Points, in no order, along strands that fork, close into loops and pass close to each other.
Two points are linked if the straight distance between their rows is under 66.2. Some points are linked to none.
Q635: [0, 5, 9, -14, -4, -6, 2, -3, -13, -7, -6, 9, 22, 10, 1, 9, 24, 1, 1, 6, -13]
Q351: [-4, -6, 15, 14, -29, -2, 21, 29, 4, 3, 1, -25, 1, 2, -30, 4, -5, 2, 8, -39, 0]
Q84: [-2, -11, -46, 5, 44, -22, -15, -39, 1, 36, -8, 9, -15, 10, 1, 2, 10, -2, 18, 23, -10]
Q621: [17, -23, 20, -18, -8, 4, 35, 13, -5, 11, -10, -20, 20, 13, -17, 8, 18, 13, 5, 3, 14]
Q349: [23, -7, 5, -16, 12, -7, -13, -2, 19, -10, 6, 18, -5, 35, -9, -5, -11, 10, -9, 4, -2]
Q364: [-2, 9, -22, -14, 9, -22, -11, -12, -14, 8, 8, -8, -2, 9, 13, 22, -8, 13, -38, 7, -6]
Q975: [7, -4, -35, 9, 38, 3, 3, -26, 13, 12, 8, 10, 15, 15, -12, 15, -4, 12, -8, 14, 2]
Q116: [-20, -7, 1, -9, -4, 7, 14, 43, 21, -23, -2, 10, -22, -1, -1, -26, 10, 4, -13, -26, 10]
Q912: [1, -3, -8, -8, 17, -8, -30, 5, 0, -24, -2, 15, -33, 15, 31, 16, 28, -9, -17, 4, -31]
Q899: [14, -26, 9, 10, -33, -5, -9, 9, -30, -9, 19, 31, 12, -19, -10, 2, 19, 5, -1, -17, -8]
Q429: [-5, -1, 26, -20, -19, -10, 7, 58, 11, -9, -7, -15, -5, 2, -1, -24, 24, 5, -23, -12, -4]
Q467: [-16, -9, -19, 19, -8, 9, -21, -6, 17, -11, 0, 24, -1, 21, -23, 6, -10, -12, 8, -16, -13]
Q712: [8, -4, 16, -9, 18, -3, 20, 2, 7, -13, 16, -8, 11, 5, -6, 2, -8, -8, -24, -24, -1]
Q778: [1, 19, 13, 26, -9, 22, -10, 22, -24, -12, 9, 4, -37, -16, 31, -4, 16, -8, 4, -16, -20]
Q752: [-32, -2, 26, 9, -18, -4, 1, 54, -4, -21, 43, 6, -31, -11, 10, 4, 18, 2, 10, -32, 0]
Q653: [-3, -10, 21, -7, 21, 9, 3, -2, 20, -1, 0, 5, -1, 7, -9, 31, -25, -27, -13, -30, 9]
Q865: [13, -8, 9, -16, 1, -10, -2, 3, 15, 2, -8, 3, 11, 33, -14, -25, -13, 16, -6, 13, 22]
Q903: [-25, -5, 43, -8, -24, 5, 12, 40, 15, -12, 45, -16, -12, -2, -3, 2, 23, -13, 16, -21, 8]
Q123: [-10, 19, -17, 12, 2, 11, -13, 9, -12, -14, -3, 7, -32, -3, 28, 9, 25, -14, 0, -9, -27]
Q380: [31, -27, 12, -1, -26, -27, 1, -12, -18, -3, 17, 10, 23, -8, -11, 14, 4, 25, -4, 1, -6]
Q509: [1, -5, 39, 0, 5, -9, -1, 11, -2, -49, -4, -20, -15, -2, 24, 0, 19, -11, -28, -20, -17]
Q154: [-3, 14, 32, -21, 7, 6, -16, 20, -3, -9, -17, -8, -22, -2, 45, -9, 19, -27, -13, 4, -4]
Q510: [16, 6, 1, -10, 13, 2, -8, -2, 11, 15, -18, -13, 5, 49, -1, -5, -15, 35, 13, 37, 24]
Q241: [-18, 2, -30, -25, 15, 13, 28, -23, 7, 12, -25, -8, 5, 0, -9, 2, 4, 5, 6, 14, 20]
Q822: [5, -17, 10, 8, -14, 7, 22, 38, 9, 17, 21, -10, 5, 4, -34, -2, 3, -5, -13, -37, 24]
Q529: [24, -24, 11, -11, -16, 11, 17, 12, 1, 15, -1, -7, 12, 6, -26, -27, -6, 11, 2, 11, 35]
Q488: [0, 35, -10, 8, 10, -10, -6, -29, -8, 8, -1, 0, 15, -33, 26, -14, -14, -12, -15, 25, -13]
Q376: [-1, 0, 20, -14, -3, -4, 9, 32, -10, -13, -9, -8, 18, 7, 8, -8, 41, -7, -13, -4, -20]
Q962: [-4, 1, 42, 40, -26, -10, 10, 51, -14, -17, 28, -4, -28, -9, 18, -14, 35, -5, 24, -31, 0]
Q493: [-24, 1, -21, -16, -4, 3, 17, -14, 1, -3, -18, -14, -2, -14, -10, -3, -11, 2, -10, -13, 9]
Q612: [-8, 25, -24, -15, -1, -23, -5, -28, -7, 12, -10, -11, 5, -4, 7, -3, -6, 31, 7, 39, -4]
Q922: [-11, 19, -37, -7, 14, -6, 15, -16, -4, 24, -34, 10, 7, -17, 6, 6, 4, 16, 18, 24, -3]
Q460: [19, -8, -8, 26, 31, 11, -4, -23, 7, 15, 3, -8, 34, 17, -1, 21, -16, 15, -6, 18, 25]
Q508: [25, 13, 32, 34, -20, 5, -18, 0, -30, -19, 4, 1, -11, -23, 31, -21, 5, -13, 0, -4, -16]
Q151: [-20, 16, -28, 24, -7, 31, -7, -23, 13, 8, 9, 5, 1, -19, -24, -5, -26, 3, 35, 30, 0]
Q550: [16, -26, 7, 13, 11, -13, 3, -23, -1, 4, -6, -12, 31, 4, -13, 15, -24, 24, -3, 14, 31]
Q769: [-15, -19, -40, 15, 3, 30, -20, -20, 9, 17, -13, -13, -8, 11, -10, 13, -26, 8, 33, 33, 28]
Q149: [-29, 22, -19, 1, -8, 16, 14, -17, 5, 1, 5, -29, -8, -21, -14, 6, -28, -4, -3, 4, 1]
Q275: [-19, -17, -35, 14, 10, 18, -20, -2, 22, 12, -30, 21, 0, 17, -22, 6, -21, -19, 5, -6, 20]
Q472: [8, -16, 15, -4, 7, 13, 23, 19, 12, -6, 25, -5, 10, 4, -28, -4, 20, -9, -38, -16, 2]
Q737: [-11, 22, -33, 7, 13, 1, -1, -22, -11, -15, -11, 7, -15, -10, 27, -9, 23, -13, -5, 7, -20]
Q706: [-6, -13, -9, 13, -26, 13, -7, 11, -7, -6, 16, 27, -1, -6, -14, -14, 3, -5, -2, -22, -1]
Q981: [-15, -1, 27, -18, -8, 28, 7, 39, 23, 3, 19, 5, -14, 6, -10, 15, 17, -13, 16, -15, -1]
Q169: [6, -4, 35, -12, 2, 10, -2, 41, 16, 6, 19, 25, 2, 12, -4, 5, 13, -15, 2, -13, -7]
Q954: [-8, 15, 3, 2, -3, 12, -6, -24, 2, 10, -2, 2, 20, -18, -5, -5, -26, -5, 24, 40, 12]
Q9: [7, -3, -18, -18, 26, -26, -11, -16, 0, -23, 7, 7, -25, 15, 18, 18, 16, 13, -22, 1, -27]
Q481: [-3, 11, -10, -3, 3, 31, -7, -5, -5, 32, 5, 21, -1, -3, -2, -5, -9, -27, 6, 4, 17]
Q997: [15, 6, 1, -1, 2, -4, 17, -31, -10, 3, 18, -10, 17, -22, -8, 28, -7, 17, 12, 15, -10]
Q90: [25, 4, 16, -21, 12, 0, -17, 16, 3, 1, 3, 24, 9, 20, 14, -3, 11, -8, -4, 5, -7]
Q170: [-19, 3, 11, -12, 10, 3, -13, -7, 16, -7, -1, -6, -13, 2, 13, 27, -17, -36, 1, -21, -9]
Q119: [10, 17, -5, -8, -15, -3, -12, -2, -9, 6, -7, 1, -22, -11, 17, 18, -29, 6, 15, -12, -28]
Q438: [12, -1, 5, -11, -26, -20, -22, -25, -21, -16, 8, -3, 10, -12, 16, -27, -2, 10, -9, 28, -1]
Q791: [-15, -10, -2, -12, -11, -8, 23, 7, 8, -21, -13, -5, -5, -13, -9, -40, -2, 6, -24, -24, 17]
Q866: [11, 18, -2, -9, -17, -1, 15, -6, -2, -22, -10, -3, -13, -7, 10, -51, -10, 9, 7, 8, -7]
Q690: [-1, 13, 11, 21, -7, 5, 24, 7, -10, 17, -5, 3, 29, -23, -4, -7, -4, -16, 5, -27, 3]
Q730: [-9, 3, -23, 17, 8, 36, 9, -10, 12, 19, -7, -10, -12, 6, -16, 20, -24, 5, 46, 12, 3]
Q237: [8, 29, -7, 10, -4, -3, 8, 2, -18, 15, -19, 7, 18, -26, 7, -19, -18, -14, -3, -7, -1]
Q888: [6, 20, -9, 7, 19, -17, -13, -18, -13, -9, -13, 20, 3, -9, 41, -11, 1, 4, -11, 14, -15]
Q789: [-1, -4, -48, 18, 49, -21, -18, -30, 10, 36, 8, 15, 3, 36, -11, 22, 12, 16, 0, 26, -6]
Q869: [-10, -4, 16, -1, -21, -12, 11, 21, -5, -23, -8, -12, -5, -18, -4, 7, 6, -4, 10, -37, -14]
Q172: [4, -21, 30, -4, -21, -25, -5, 9, 5, -46, 7, -15, -6, -3, -2, -2, 2, -1, -7, -29, -14]
Q727: [-1, 0, -37, -2, 32, 4, -13, -31, 5, 44, 0, -4, -14, 14, -4, 9, -5, -28, 8, 30, -2]
Q674: [13, -1, 16, 1, -20, -10, -7, -33, -9, 2, 13, -15, 19, -28, 0, -19, -24, -8, 5, 28, 10]
Q985: [-30, -14, -49, 8, 4, 6, -20, -26, 15, 19, -16, 11, -5, 2, -18, 8, -19, -3, 18, 12, 15]
Q993: [-2, 19, -4, -13, 8, -16, -5, -22, 4, 17, -11, -10, 8, 32, 5, 4, 5, 31, 14, 29, 3]
Q194: [19, -8, 12, 8, -12, -12, 30, 3, -11, 14, -12, -22, 39, -16, -20, 9, 11, 2, 9, -5, 3]
Q181: [38, -26, 7, 14, -11, -7, 0, -10, -16, 15, -3, 10, 28, 6, -16, 9, -19, 39, 4, 15, 19]
Q204: [-2, 7, 26, -9, 6, -2, -10, 15, -12, -20, -24, -8, -26, -17, 36, 0, 3, -14, -29, -18, 3]

A fork is a point with three links, a tip a point with one. Leave the first point through the second and follow the links. Name the first fork or tip that comes.
Q899 / Q380 -> Q727
Q467 / Q275 -> Q438
Q488 / Q237 -> Q865
Q529 / Q621 -> Q123
Q154 / Q204 -> Q170
Q712 / Q472 -> Q154

A piece is all that can be reached along the links. How many separate loops has the piece of each point below (a circle has one, a figure eight two, a Y none), and how many tips (points with one link)?
Q154 -> loops 0, tips 2
Q899 -> loops 0, tips 2
Q493 -> loops 1, tips 4

Name the points in between on the shortest way along the links from the first point to the second, in order.
Q181 / Q674 -> Q380, Q899, Q706, Q467, Q275, Q985, Q769, Q730, Q151, Q954
Q962 / Q194 -> Q752, Q903, Q981, Q169, Q90, Q349, Q865, Q529, Q621
Q472 / Q204 -> Q822, Q351, Q869, Q172, Q509
Q149 / Q981 -> Q493, Q791, Q116, Q429, Q376, Q635, Q90, Q169
